A landscape with many peaks, sampled at points; each row gives a point and its height.
A climber steps from a point to the highest of its 2 nearest points, and stops where none of them is higher. Distance is the straight distance between rows; heights are no part of it.
raru: 76, 88, 98, 90, 95, 89, 101, 84, 83, 117, 124, 124, 94, 70, 108, 92, 96, 82, 115, 127, 100  h=69.1
lif: 128, 131, 93, 110, 90, 94, 104, 109, 126, 90, 125, 52, 110, 109, 93, 128, 103, 90, 110, 102, 113  h=33.9
zus: 116, 86, 116, 93, 97, 108, 99, 112, 96, 86, 81, 103, 90, 121, 106, 99, 67, 71, 128, 125, 93  h=8.1
ves: 108, 134, 102, 112, 78, 112, 119, 90, 115, 93, 138, 77, 116, 85, 78, 123, 106, 119, 91, 90, 93  h=25.5
nal: 105, 87, 96, 90, 127, 77, 126, 82, 84, 132, 65, 106, 96, 93, 124, 103, 84, 114, 85, 82, 97  h=81.3
tubi: 134, 82, 122, 88, 123, 65, 107, 112, 103, 108, 72, 96, 124, 88, 88, 111, 78, 87, 102, 85, 117  h=23.4
Mavep: 73, 72, 115, 95, 106, 117, 125, 82, 70, 121, 86, 131, 104, 87, 130, 88, 86, 101, 91, 99, 92  h=34.3
vek: 89, 79, 94, 88, 107, 110, 91, 127, 108, 86, 77, 117, 107, 92, 77, 91, 120, 127, 75, 78, 111  h=47.6
Butel: 91, 132, 98, 109, 80, 84, 119, 90, 103, 96, 137, 101, 104, 73, 82, 114, 93, 122, 91, 103, 92  h=20.6
pedaz: 82, 71, 116, 61, 115, 99, 87, 117, 97, 90, 68, 126, 78, 138, 108, 74, 72, 99, 95, 105, 109  h=10.1
mos: 91, 57, 116, 97, 96, 109, 124, 85, 76, 117, 87, 137, 98, 88, 115, 84, 72, 86, 100, 129, 101  h=35.2
Nogum: 107, 133, 73, 97, 97, 109, 90, 135, 118, 77, 121, 82, 93, 119, 89, 126, 122, 91, 103, 108, 108  h=43.6
vudu: 97, 120, 121, 139, 92, 138, 101, 89, 82, 91, 146, 100, 107, 99, 104, 99, 95, 91, 99, 91, 92  h=30.3
Lav: 102, 76, 107, 96, 106, 109, 100, 95, 110, 101, 78, 79, 91, 130, 95, 69, 114, 104, 91, 95, 109  h=41.5
der: 85, 62, 110, 91, 94, 91, 106, 100, 88, 115, 101, 124, 119, 94, 89, 88, 112, 96, 83, 111, 122  h=68.9
Zifa: 129, 70, 105, 92, 103, 80, 113, 88, 94, 115, 75, 112, 86, 86, 107, 95, 75, 89, 122, 126, 90  h=34.6
mal: 144, 62, 90, 103, 112, 96, 127, 70, 77, 138, 63, 106, 100, 108, 123, 90, 78, 93, 120, 106, 89  h=5.7
mafes: 123, 95, 111, 119, 91, 126, 105, 97, 115, 95, 112, 52, 97, 118, 113, 102, 107, 81, 115, 107, 82  h=49.9
giz: 87, 111, 109, 133, 82, 105, 84, 85, 74, 101, 136, 139, 105, 93, 96, 102, 94, 116, 79, 99, 102  h=66.0
Zir: 87, 104, 65, 82, 102, 100, 65, 123, 116, 97, 85, 109, 77, 108, 88, 84, 132, 129, 75, 89, 104  h=19.9
panu: 95, 124, 80, 112, 88, 119, 93, 121, 122, 71, 110, 91, 79, 112, 80, 107, 116, 110, 82, 117, 98  h=39.5
Div: 113, 101, 104, 117, 103, 113, 123, 81, 99, 117, 83, 95, 86, 102, 131, 117, 71, 114, 108, 100, 82  h=62.6
pove: 104, 134, 102, 78, 116, 92, 96, 115, 100, 88, 87, 98, 103, 87, 98, 127, 86, 93, 124, 101, 109  h=40.1
vud: 109, 107, 119, 95, 121, 93, 97, 114, 113, 89, 69, 90, 83, 130, 114, 114, 61, 114, 98, 81, 103  h=44.4
nuret: 77, 136, 98, 91, 95, 85, 116, 96, 106, 89, 102, 108, 104, 66, 96, 120, 102, 128, 89, 94, 99  h=14.4
Gika: 98, 104, 110, 92, 115, 69, 131, 105, 94, 124, 96, 110, 117, 47, 97, 108, 92, 103, 98, 98, 99  h=16.1
Zomi: 118, 95, 125, 150, 86, 110, 108, 91, 115, 109, 111, 79, 115, 111, 99, 121, 87, 103, 94, 101, 112  h=25.3
pesi: 95, 73, 114, 121, 92, 82, 114, 92, 98, 116, 111, 122, 105, 81, 78, 98, 98, 104, 73, 118, 122  h=65.9
latut: 111, 89, 93, 110, 109, 89, 95, 82, 93, 134, 70, 89, 87, 147, 129, 89, 94, 93, 100, 112, 120  h=27.3
Fabi: 134, 132, 104, 86, 94, 78, 114, 117, 139, 80, 102, 65, 85, 108, 88, 109, 84, 114, 100, 97, 117  h=32.8
koz: 110, 103, 123, 89, 113, 90, 119, 119, 107, 86, 71, 99, 101, 104, 103, 102, 78, 116, 95, 90, 103  h=51.0
bemu: 88, 74, 97, 77, 118, 92, 122, 91, 64, 137, 82, 122, 112, 92, 126, 94, 89, 90, 102, 107, 97  h=33.0
rimul: 145, 89, 103, 96, 115, 76, 107, 111, 96, 111, 58, 104, 99, 109, 120, 132, 50, 99, 109, 108, 105  h=51.5
Mip: 84, 123, 104, 110, 111, 128, 92, 123, 84, 82, 109, 115, 129, 87, 89, 137, 95, 106, 107, 81, 107  h=41.3
fupuz: 93, 97, 103, 74, 104, 99, 94, 130, 118, 75, 78, 111, 86, 97, 82, 93, 107, 124, 88, 98, 120  h=52.2
Mavi: 119, 89, 106, 98, 104, 101, 83, 106, 120, 91, 98, 69, 84, 132, 111, 84, 104, 56, 122, 120, 103  h=45.7
gat: 150, 64, 97, 83, 113, 73, 101, 92, 109, 113, 72, 88, 71, 137, 109, 63, 59, 89, 123, 110, 81  h=46.2
tugis: 122, 138, 85, 87, 104, 84, 104, 109, 110, 100, 104, 75, 82, 101, 116, 113, 81, 80, 135, 119, 96  h=29.6
vudez: 93, 140, 88, 110, 85, 114, 116, 101, 114, 87, 140, 86, 69, 99, 93, 113, 112, 90, 93, 129, 91  h=27.7
Rikor: 108, 94, 98, 112, 92, 143, 89, 123, 112, 74, 105, 87, 113, 117, 83, 94, 121, 92, 107, 95, 99  h=77.6
Didok: 78, 151, 83, 96, 81, 121, 109, 103, 108, 76, 139, 112, 80, 90, 98, 109, 117, 105, 108, 110, 78  h=30.4
lazok: 99, 121, 104, 93, 105, 114, 98, 107, 104, 83, 109, 81, 134, 79, 91, 124, 111, 119, 107, 59, 96  h=34.5
deko: 124, 73, 113, 91, 84, 97, 111, 98, 122, 94, 82, 79, 82, 106, 97, 62, 93, 85, 115, 119, 88  h=43.3
kotu: 108, 117, 111, 135, 102, 105, 80, 87, 80, 110, 137, 104, 128, 91, 103, 115, 90, 85, 116, 93, 105  h=46.5
Zemif: 108, 123, 103, 70, 107, 112, 93, 126, 109, 71, 106, 82, 130, 88, 83, 104, 109, 89, 128, 88, 103  h=24.3
tamik: 98, 103, 87, 91, 118, 98, 65, 115, 108, 92, 88, 93, 63, 155, 110, 84, 118, 79, 111, 111, 104  h=64.0
Bel: 146, 73, 96, 105, 109, 85, 106, 93, 89, 122, 59, 108, 92, 132, 107, 112, 48, 97, 105, 107, 95  h=49.0
podi: 79, 79, 94, 95, 95, 107, 79, 111, 91, 104, 113, 135, 109, 91, 81, 93, 128, 94, 95, 112, 112  h=71.1
Zet: 80, 68, 85, 75, 90, 106, 86, 110, 104, 99, 91, 121, 81, 116, 91, 64, 136, 101, 80, 122, 108  h=68.3
Zup: 100, 116, 91, 98, 122, 114, 62, 119, 111, 85, 86, 82, 78, 142, 111, 106, 115, 102, 111, 88, 104  h=59.0
zagur: 115, 90, 103, 99, 110, 92, 102, 91, 99, 115, 81, 78, 97, 109, 112, 96, 86, 84, 116, 99, 101  h=7.8
veziz: 97, 77, 95, 91, 99, 62, 108, 80, 97, 132, 109, 100, 120, 65, 87, 82, 119, 96, 89, 99, 107  h=66.1
Vomek: 109, 117, 86, 86, 90, 106, 93, 130, 143, 69, 107, 80, 67, 118, 79, 90, 119, 100, 94, 115, 104  h=36.4
vezis: 101, 87, 87, 124, 85, 135, 79, 106, 118, 90, 122, 97, 113, 103, 83, 79, 141, 97, 101, 93, 88  h=81.1
sigim: 91, 139, 98, 107, 99, 95, 91, 120, 105, 95, 100, 96, 78, 119, 109, 126, 94, 105, 100, 107, 116  h=59.1
bav: 104, 76, 104, 136, 93, 102, 96, 57, 83, 136, 119, 97, 113, 109, 106, 70, 104, 90, 96, 104, 97  h=3.9
kuz: 102, 97, 110, 125, 98, 82, 108, 70, 69, 121, 134, 124, 121, 63, 98, 96, 84, 106, 83, 78, 91  h=33.3
vevi: 98, 79, 120, 81, 107, 97, 94, 113, 97, 97, 68, 109, 97, 120, 109, 94, 82, 84, 108, 103, 115  h=9.2
Ramig: 120, 98, 111, 133, 102, 92, 114, 75, 92, 121, 124, 104, 118, 63, 95, 104, 73, 99, 104, 99, 100  h=37.1
giv: 91, 98, 100, 126, 82, 107, 103, 76, 101, 108, 121, 95, 101, 87, 92, 86, 111, 101, 91, 103, 102  h=56.9
Roboz: 99, 131, 83, 108, 86, 113, 87, 124, 108, 81, 133, 106, 107, 100, 72, 122, 120, 95, 106, 117, 120  h=47.8
nogi: 107, 113, 81, 110, 105, 108, 65, 116, 110, 96, 93, 79, 93, 119, 98, 109, 131, 109, 100, 76, 112  h=52.7
davor: 114, 99, 110, 120, 103, 92, 102, 84, 91, 112, 103, 96, 123, 86, 103, 121, 84, 89, 122, 102, 111  h=41.4
lun: 101, 80, 99, 77, 117, 76, 121, 92, 84, 121, 91, 119, 102, 47, 110, 91, 90, 88, 113, 110, 93  h=12.7
zasis: 99, 79, 94, 113, 88, 88, 86, 94, 101, 111, 101, 98, 100, 115, 95, 95, 115, 72, 109, 137, 126  h=63.5
Lako: 108, 133, 96, 130, 93, 125, 105, 91, 89, 99, 141, 89, 102, 109, 114, 120, 97, 91, 109, 94, 82  h=27.8
refis: 73, 83, 71, 106, 94, 101, 75, 74, 83, 128, 97, 120, 97, 130, 102, 91, 134, 101, 75, 101, 104  h=12.1
Gis: 75, 104, 98, 115, 99, 84, 93, 75, 81, 118, 114, 110, 112, 81, 107, 107, 100, 107, 83, 79, 91  h=29.9
Sen: 112, 64, 122, 95, 102, 102, 107, 98, 84, 103, 83, 125, 115, 88, 103, 102, 61, 80, 122, 124, 96  h=36.5
dek: 91, 114, 99, 115, 94, 120, 91, 107, 89, 80, 144, 123, 125, 88, 88, 100, 111, 107, 99, 95, 98  h=46.1
zopem: 105, 104, 117, 116, 97, 120, 92, 111, 107, 84, 102, 94, 111, 119, 109, 117, 87, 76, 116, 107, 106  h=60.5
tad: 80, 99, 79, 139, 76, 104, 65, 92, 71, 92, 138, 151, 103, 104, 89, 100, 111, 115, 67, 79, 94  h=68.6
zaku: 77, 110, 78, 111, 86, 128, 74, 91, 96, 86, 108, 95, 106, 99, 107, 100, 130, 110, 90, 66, 71  h=44.6
moz: 97, 130, 108, 79, 97, 97, 113, 119, 127, 66, 93, 81, 96, 87, 76, 101, 106, 120, 102, 98, 102  h=19.4
totuv: 97, 126, 85, 95, 88, 81, 88, 106, 102, 87, 140, 109, 114, 75, 71, 105, 117, 104, 98, 109, 114  h=52.8
zekes: 113, 127, 109, 106, 96, 107, 96, 112, 114, 79, 99, 75, 79, 130, 109, 122, 93, 88, 105, 111, 104  h=66.4
zan: 70, 120, 92, 88, 108, 82, 106, 88, 97, 108, 83, 107, 93, 76, 110, 113, 104, 127, 84, 75, 84  h=8.8
naz: 152, 91, 94, 87, 118, 76, 115, 100, 105, 112, 75, 82, 102, 93, 110, 94, 69, 86, 141, 98, 84  h=29.5
lok: 93, 129, 115, 143, 85, 141, 104, 94, 90, 90, 133, 105, 106, 114, 91, 131, 87, 109, 89, 91, 109  h=32.9
tid: 101, 112, 96, 70, 108, 70, 75, 113, 118, 94, 102, 91, 68, 122, 97, 84, 112, 87, 113, 119, 119  h=70.4
daz: 92, 114, 108, 77, 99, 78, 116, 123, 109, 82, 89, 110, 77, 86, 95, 110, 74, 102, 100, 128, 111  h=60.9
ton: 84, 138, 92, 87, 104, 95, 88, 125, 106, 74, 101, 101, 101, 99, 93, 139, 103, 109, 105, 99, 115  h=49.3
guz: 142, 66, 101, 76, 104, 80, 94, 98, 89, 113, 63, 113, 88, 127, 101, 86, 53, 85, 111, 119, 91  h=47.5
sib: 101, 83, 104, 89, 114, 92, 89, 109, 125, 91, 86, 80, 98, 111, 90, 72, 124, 123, 93, 67, 102  h=38.5
Lagoz: 83, 149, 67, 104, 89, 114, 76, 105, 87, 82, 157, 106, 104, 85, 88, 118, 121, 101, 101, 91, 78  h=38.4
bopa: 118, 122, 87, 100, 107, 70, 106, 91, 103, 126, 76, 91, 77, 99, 123, 121, 82, 116, 105, 101, 108  h=63.9
num: 74, 119, 95, 89, 93, 98, 98, 115, 103, 87, 104, 120, 88, 82, 97, 118, 90, 95, 113, 125, 101  h=67.1
daba: 99, 66, 100, 78, 114, 67, 111, 97, 94, 127, 75, 103, 107, 110, 95, 79, 121, 106, 62, 105, 128  h=14.3
nuki: 92, 96, 119, 67, 116, 87, 106, 126, 101, 81, 80, 123, 123, 72, 86, 106, 103, 108, 96, 83, 106  h=16.3
tema: 82, 101, 117, 119, 95, 110, 103, 101, 101, 95, 82, 109, 95, 109, 100, 103, 95, 101, 92, 100, 108  h=63.0
Gedeb: 111, 101, 101, 93, 121, 65, 75, 123, 116, 102, 82, 93, 93, 131, 94, 104, 99, 109, 87, 85, 131  h=32.1
Maru: 90, 82, 79, 77, 101, 75, 82, 119, 108, 99, 77, 119, 82, 116, 83, 87, 130, 133, 58, 99, 124  h=17.7
bil: 101, 63, 119, 93, 110, 98, 113, 102, 99, 109, 92, 95, 129, 79, 85, 87, 111, 96, 92, 83, 98  h=32.4
Suna: 88, 76, 99, 95, 95, 83, 102, 106, 106, 100, 74, 114, 98, 115, 83, 87, 112, 116, 61, 108, 130  h=15.9
Guv: 84, 114, 100, 97, 91, 139, 103, 107, 99, 83, 124, 95, 118, 88, 89, 91, 115, 105, 114, 93, 88  h=49.8
bedil: 71, 73, 76, 84, 107, 79, 88, 89, 81, 130, 88, 114, 104, 121, 94, 85, 130, 106, 67, 106, 128  h=12.9
Duko: 84, 74, 100, 84, 97, 105, 96, 91, 90, 107, 83, 101, 93, 105, 99, 76, 126, 97, 106, 97, 99  h=43.4
Fared: 87, 123, 85, 115, 86, 104, 69, 98, 78, 94, 143, 113, 112, 84, 93, 104, 124, 87, 113, 107, 92  h=42.6
Keve: 76, 78, 90, 92, 93, 133, 77, 110, 93, 96, 94, 131, 94, 117, 88, 80, 130, 89, 102, 128, 109  h=69.5
ruzug: 82, 126, 103, 135, 95, 104, 90, 74, 79, 113, 131, 105, 107, 97, 117, 124, 96, 123, 86, 69, 86  h=25.6
Bur: 98, 112, 105, 124, 100, 147, 78, 120, 92, 78, 115, 99, 125, 130, 106, 127, 110, 76, 119, 98, 97  h=56.1
lezuf: 114, 107, 106, 104, 89, 118, 107, 104, 107, 87, 99, 83, 77, 117, 115, 98, 76, 72, 127, 138, 76  h=7.2
nomu: 126, 78, 115, 94, 121, 67, 87, 101, 119, 109, 76, 83, 100, 135, 93, 87, 82, 92, 93, 88, 124  h=28.2
Bekof: 88, 85, 87, 121, 77, 112, 82, 95, 100, 102, 129, 128, 98, 100, 78, 80, 135, 109, 64, 107, 107  h=73.5
zivi: 138, 72, 116, 107, 108, 76, 96, 106, 116, 102, 81, 78, 122, 116, 88, 109, 69, 93, 106, 96, 118  h=26.1
dupo: 119, 91, 113, 102, 108, 66, 118, 101, 103, 110, 93, 102, 116, 63, 89, 117, 90, 99, 95, 102, 121  h=19.8
Leve: 56, 102, 94, 87, 88, 95, 95, 106, 97, 93, 97, 131, 72, 89, 96, 108, 116, 119, 82, 128, 106  h=22.7
vasab: 98, 92, 79, 134, 75, 87, 62, 88, 89, 97, 148, 135, 109, 88, 81, 78, 122, 111, 71, 91, 98  h=71.2
fabe: 120, 115, 99, 69, 92, 71, 127, 104, 117, 96, 88, 96, 75, 79, 100, 106, 65, 108, 109, 120, 95  h=55.1
nel: 107, 66, 89, 66, 132, 64, 131, 94, 61, 141, 72, 119, 108, 91, 124, 90, 95, 85, 83, 118, 102  h=31.4
sebu: 87, 99, 116, 88, 97, 118, 112, 114, 108, 78, 78, 104, 91, 105, 89, 94, 98, 119, 93, 95, 96  h=57.9
ril: 84, 110, 74, 104, 102, 124, 58, 110, 100, 97, 89, 91, 98, 117, 106, 102, 134, 122, 82, 62, 90  h=47.9
Tazav: 107, 134, 95, 81, 94, 77, 109, 113, 131, 83, 103, 78, 74, 101, 85, 108, 102, 128, 81, 106, 109  h=26.3
Zulik: 88, 108, 93, 87, 97, 93, 83, 108, 116, 95, 86, 93, 49, 131, 113, 88, 110, 93, 100, 114, 107  h=66.6
Tivuf: 148, 109, 90, 90, 101, 74, 95, 97, 123, 99, 97, 67, 78, 107, 103, 96, 84, 74, 134, 122, 90  h=27.5
munu: 110, 115, 96, 115, 94, 147, 97, 130, 119, 75, 99, 80, 105, 118, 90, 113, 113, 121, 83, 84, 97  h=71.0
buf: 99, 125, 94, 127, 84, 166, 106, 109, 105, 73, 124, 85, 103, 124, 98, 123, 111, 120, 80, 75, 81  h=64.9
nub: 78, 83, 104, 129, 72, 128, 97, 86, 86, 108, 122, 128, 89, 104, 93, 79, 107, 110, 66, 104, 95  h=75.2
ludi: 163, 106, 101, 94, 102, 83, 99, 101, 114, 105, 93, 64, 99, 112, 110, 110, 70, 89, 136, 97, 90  h=27.1
Gil: 78, 78, 101, 79, 83, 99, 100, 106, 106, 89, 90, 120, 77, 113, 94, 75, 110, 93, 94, 142, 118  h=66.9
nupu: 109, 71, 104, 82, 104, 92, 122, 85, 105, 112, 85, 79, 108, 79, 99, 62, 117, 97, 96, 87, 87  h=34.2
bavo: 84, 94, 105, 118, 105, 109, 108, 79, 87, 121, 90, 100, 97, 103, 126, 109, 90, 103, 91, 95, 103  h=68.4
lumus: 96, 100, 93, 92, 91, 73, 97, 103, 109, 99, 110, 101, 113, 61, 83, 92, 115, 99, 100, 103, 109  h=59.5
Sug: 117, 73, 105, 128, 93, 112, 118, 73, 96, 120, 96, 94, 108, 102, 115, 84, 92, 92, 105, 106, 89  h=4.6
dibiv: 83, 116, 103, 128, 93, 128, 85, 111, 92, 95, 115, 111, 117, 115, 101, 142, 94, 114, 92, 82, 110  h=36.3
Desev: 62, 97, 96, 71, 118, 81, 112, 90, 74, 111, 90, 121, 108, 66, 114, 101, 111, 107, 82, 70, 72  h=10.9
dit: 99, 130, 104, 112, 87, 147, 112, 102, 99, 74, 151, 84, 105, 102, 97, 119, 114, 108, 97, 73, 78  h=60.4
duv: 121, 79, 96, 94, 89, 92, 95, 94, 117, 97, 87, 76, 73, 127, 103, 78, 94, 70, 109, 142, 93  h=44.5
Sarad: 106, 111, 92, 100, 99, 110, 115, 96, 84, 97, 119, 106, 101, 75, 115, 98, 82, 75, 150, 124, 81  h=47.3
resa: 89, 97, 121, 143, 88, 127, 119, 72, 98, 115, 100, 99, 83, 110, 116, 104, 88, 113, 84, 101, 88  h=73.6
kud: 88, 82, 91, 123, 89, 128, 80, 84, 99, 108, 122, 93, 105, 115, 100, 69, 140, 83, 109, 101, 92  h=83.6
funi: 71, 116, 74, 110, 80, 97, 95, 98, 102, 87, 109, 120, 77, 95, 89, 99, 120, 106, 83, 116, 92  h=24.5
gib: 77, 83, 99, 64, 109, 115, 79, 121, 104, 81, 74, 127, 78, 121, 100, 72, 108, 96, 109, 105, 104  h=10.8
negig: 77, 70, 95, 74, 111, 110, 93, 104, 91, 102, 79, 126, 106, 98, 90, 71, 131, 116, 77, 87, 95  h=45.1
nasug: 119, 112, 105, 86, 126, 60, 90, 109, 126, 98, 81, 81, 81, 131, 99, 106, 66, 115, 104, 89, 115  h=38.3
Sitir: 91, 111, 97, 73, 122, 97, 84, 133, 102, 80, 95, 106, 120, 79, 86, 101, 116, 100, 113, 86, 103  h=20.3
pesol: 79, 90, 110, 92, 110, 110, 104, 81, 86, 106, 108, 104, 127, 72, 105, 80, 111, 98, 115, 64, 71  h=38.7
sodaf: 72, 85, 115, 104, 95, 105, 117, 92, 97, 97, 94, 109, 114, 79, 94, 87, 108, 134, 71, 76, 89  h=32.0
Vapur: 115, 111, 95, 78, 110, 63, 112, 103, 123, 96, 95, 77, 97, 74, 95, 103, 93, 105, 110, 106, 109  h=46.9
Duk: 66, 107, 117, 105, 99, 111, 109, 97, 82, 90, 101, 137, 116, 73, 97, 108, 94, 119, 67, 75, 84  h=29.8
Mov: 93, 106, 112, 72, 114, 117, 91, 120, 110, 74, 81, 96, 89, 110, 105, 81, 106, 86, 121, 101, 102  h=12.3
fur: 92, 83, 99, 91, 110, 98, 107, 72, 92, 121, 85, 89, 117, 75, 102, 74, 121, 103, 96, 66, 76  h=36.2
musa: 101, 125, 113, 123, 100, 130, 84, 104, 94, 90, 138, 90, 133, 102, 91, 129, 101, 84, 123, 88, 106  h=51.6
Lal: 112, 120, 113, 84, 101, 112, 116, 107, 105, 82, 110, 74, 116, 83, 90, 106, 93, 107, 119, 82, 84  h=28.8
vafe: 85, 100, 99, 105, 100, 122, 72, 91, 92, 89, 114, 101, 132, 82, 101, 94, 128, 99, 107, 58, 75  h=41.6
mimus: 75, 108, 73, 90, 95, 102, 77, 109, 98, 92, 92, 116, 96, 104, 94, 105, 128, 119, 88, 95, 100  h=22.2
Los: 109, 105, 100, 96, 114, 74, 113, 99, 90, 115, 70, 114, 85, 92, 126, 132, 64, 103, 111, 105, 108  h=56.8
zimi: 66, 141, 72, 100, 86, 115, 87, 103, 92, 79, 124, 117, 93, 94, 99, 120, 115, 111, 91, 86, 79  h=34.1
nisa: 91, 99, 104, 100, 107, 114, 115, 87, 91, 104, 105, 102, 93, 81, 122, 90, 80, 95, 119, 107, 74  h=52.1
nipat: 131, 67, 103, 80, 110, 89, 110, 84, 108, 113, 74, 87, 91, 116, 112, 50, 86, 89, 115, 110, 87  h=44.7
zude: 98, 105, 105, 87, 101, 110, 106, 115, 125, 69, 96, 74, 98, 95, 90, 78, 115, 99, 116, 105, 94  h=14.6
sesuk: 97, 134, 90, 88, 98, 144, 108, 118, 109, 69, 127, 79, 109, 101, 97, 110, 115, 100, 121, 78, 77  h=54.8
bes: 107, 95, 107, 116, 91, 109, 110, 86, 121, 102, 111, 71, 100, 108, 98, 92, 117, 100, 97, 101, 90  h=53.4
pema: 98, 143, 95, 121, 94, 105, 101, 80, 91, 104, 142, 80, 110, 90, 113, 138, 100, 112, 105, 82, 83  h=23.3
tabem: 101, 106, 107, 97, 110, 126, 114, 94, 95, 96, 77, 100, 91, 100, 138, 108, 73, 96, 127, 99, 84  h=57.1
vumeb: 93, 93, 91, 97, 95, 108, 80, 94, 98, 101, 122, 94, 103, 100, 97, 84, 135, 68, 127, 117, 94  h=81.0
Mup: 87, 82, 109, 96, 105, 89, 109, 97, 114, 99, 71, 91, 102, 85, 93, 75, 118, 132, 73, 74, 98  h=34.8
ruv: 99, 108, 108, 132, 81, 89, 101, 91, 103, 106, 126, 108, 103, 92, 83, 111, 103, 101, 85, 117, 121  h=61.0
Bimu: 113, 57, 104, 67, 128, 78, 109, 92, 65, 136, 67, 111, 117, 127, 115, 82, 94, 89, 85, 115, 107  h=29.7
guka: 117, 77, 90, 93, 126, 82, 103, 84, 70, 138, 63, 106, 103, 142, 125, 99, 78, 87, 101, 106, 112  h=28.4
Lufon: 92, 83, 97, 92, 84, 72, 89, 113, 111, 98, 92, 104, 85, 114, 92, 79, 104, 78, 100, 137, 130  h=65.3
Vozi: 116, 80, 109, 119, 93, 107, 104, 93, 89, 108, 99, 110, 116, 99, 105, 115, 65, 70, 131, 126, 107  h=38.2
Dovu: 110, 130, 96, 97, 107, 97, 117, 97, 99, 99, 107, 90, 99, 82, 120, 127, 75, 94, 128, 114, 98  h=33.4
dufov: 86, 78, 109, 108, 97, 87, 87, 82, 71, 122, 139, 146, 102, 78, 98, 89, 109, 86, 96, 127, 114  h=71.8
meren: 94, 127, 120, 95, 97, 141, 115, 118, 98, 75, 102, 98, 126, 99, 97, 131, 83, 108, 115, 83, 102  h=46.7
gog: 125, 72, 98, 108, 117, 95, 108, 77, 90, 140, 68, 89, 119, 107, 126, 105, 92, 93, 110, 90, 98  h=6.5
Ganim: 88, 101, 105, 122, 90, 102, 70, 77, 68, 111, 146, 139, 96, 91, 99, 83, 105, 86, 90, 98, 101  h=69.6
penam: 113, 106, 97, 114, 99, 116, 94, 97, 118, 94, 104, 49, 72, 138, 119, 91, 110, 71, 104, 112, 99  h=47.4
Kizul: 67, 95, 106, 63, 114, 83, 106, 114, 87, 94, 92, 123, 108, 55, 98, 101, 111, 99, 88, 77, 93  h=13.2
Tizu: 112, 89, 111, 133, 95, 92, 104, 93, 116, 118, 100, 82, 122, 94, 92, 109, 105, 110, 81, 89, 127  h=28.1
Sinen: 118, 74, 121, 109, 100, 96, 108, 103, 118, 103, 88, 78, 129, 93, 81, 91, 106, 108, 94, 72, 115  h=30.6
Savum: 101, 75, 106, 92, 112, 83, 129, 78, 90, 129, 84, 108, 117, 82, 105, 98, 99, 112, 72, 88, 91  h=74.5
rinog: 99, 117, 121, 97, 117, 103, 109, 116, 105, 95, 81, 82, 124, 89, 102, 120, 91, 121, 98, 67, 108  h=42.1
Dudob: 96, 104, 94, 83, 118, 72, 104, 88, 99, 118, 58, 92, 80, 114, 132, 100, 82, 112, 98, 88, 103  h=72.6
fenab: 80, 112, 88, 112, 82, 101, 107, 92, 114, 88, 121, 89, 64, 100, 100, 93, 124, 95, 86, 126, 97  h=26.0
Varit: 145, 93, 87, 97, 101, 77, 126, 91, 95, 110, 85, 101, 91, 76, 114, 108, 73, 94, 136, 115, 83  h=32.3
nadok: 66, 95, 103, 128, 80, 131, 112, 78, 96, 106, 106, 113, 71, 106, 116, 88, 93, 110, 75, 116, 91  h=77.5
fet: 95, 126, 114, 91, 103, 132, 115, 119, 87, 82, 98, 102, 104, 100, 119, 127, 67, 95, 129, 95, 86  h=51.4
debes: 129, 65, 87, 120, 96, 105, 123, 65, 92, 137, 80, 103, 90, 117, 120, 80, 80, 96, 101, 122, 91  h=5.2
Gere: 131, 126, 98, 90, 98, 71, 117, 107, 126, 100, 112, 57, 105, 91, 94, 119, 85, 104, 116, 104, 111  h=39.3
zako: 97, 106, 93, 80, 101, 80, 90, 107, 107, 98, 101, 85, 97, 96, 94, 89, 116, 76, 130, 113, 106  h=76.1
Gafat: 61, 122, 91, 111, 86, 112, 96, 98, 91, 81, 109, 132, 109, 87, 94, 114, 104, 133, 75, 73, 80  h=30.1
sudu: 119, 138, 101, 114, 89, 116, 118, 103, 119, 88, 149, 57, 120, 109, 82, 137, 94, 98, 105, 89, 99  h=30.0
Lese: 96, 62, 107, 106, 102, 76, 126, 77, 74, 133, 102, 118, 123, 64, 97, 75, 103, 100, 75, 93, 97  h=70.2

Where does a climber stop that starts at each point below?
deko -> nal
pedaz -> num
nuret -> num
latut -> davor
vafe -> kud
lezuf -> podi
bedil -> kud
Gafat -> kud

Call two points neighbours if one is among the 2 nearest of the other. Go from one point of each pair to the other, from neighbour to neighbour, staying as high as possible. Name the lowest point that can't be avoided.
davor and nadok -> Dovu
nal and podi -> deko
zekes and nal -> Duk
nadok and dufov -> giz
podi and kud -> zasis
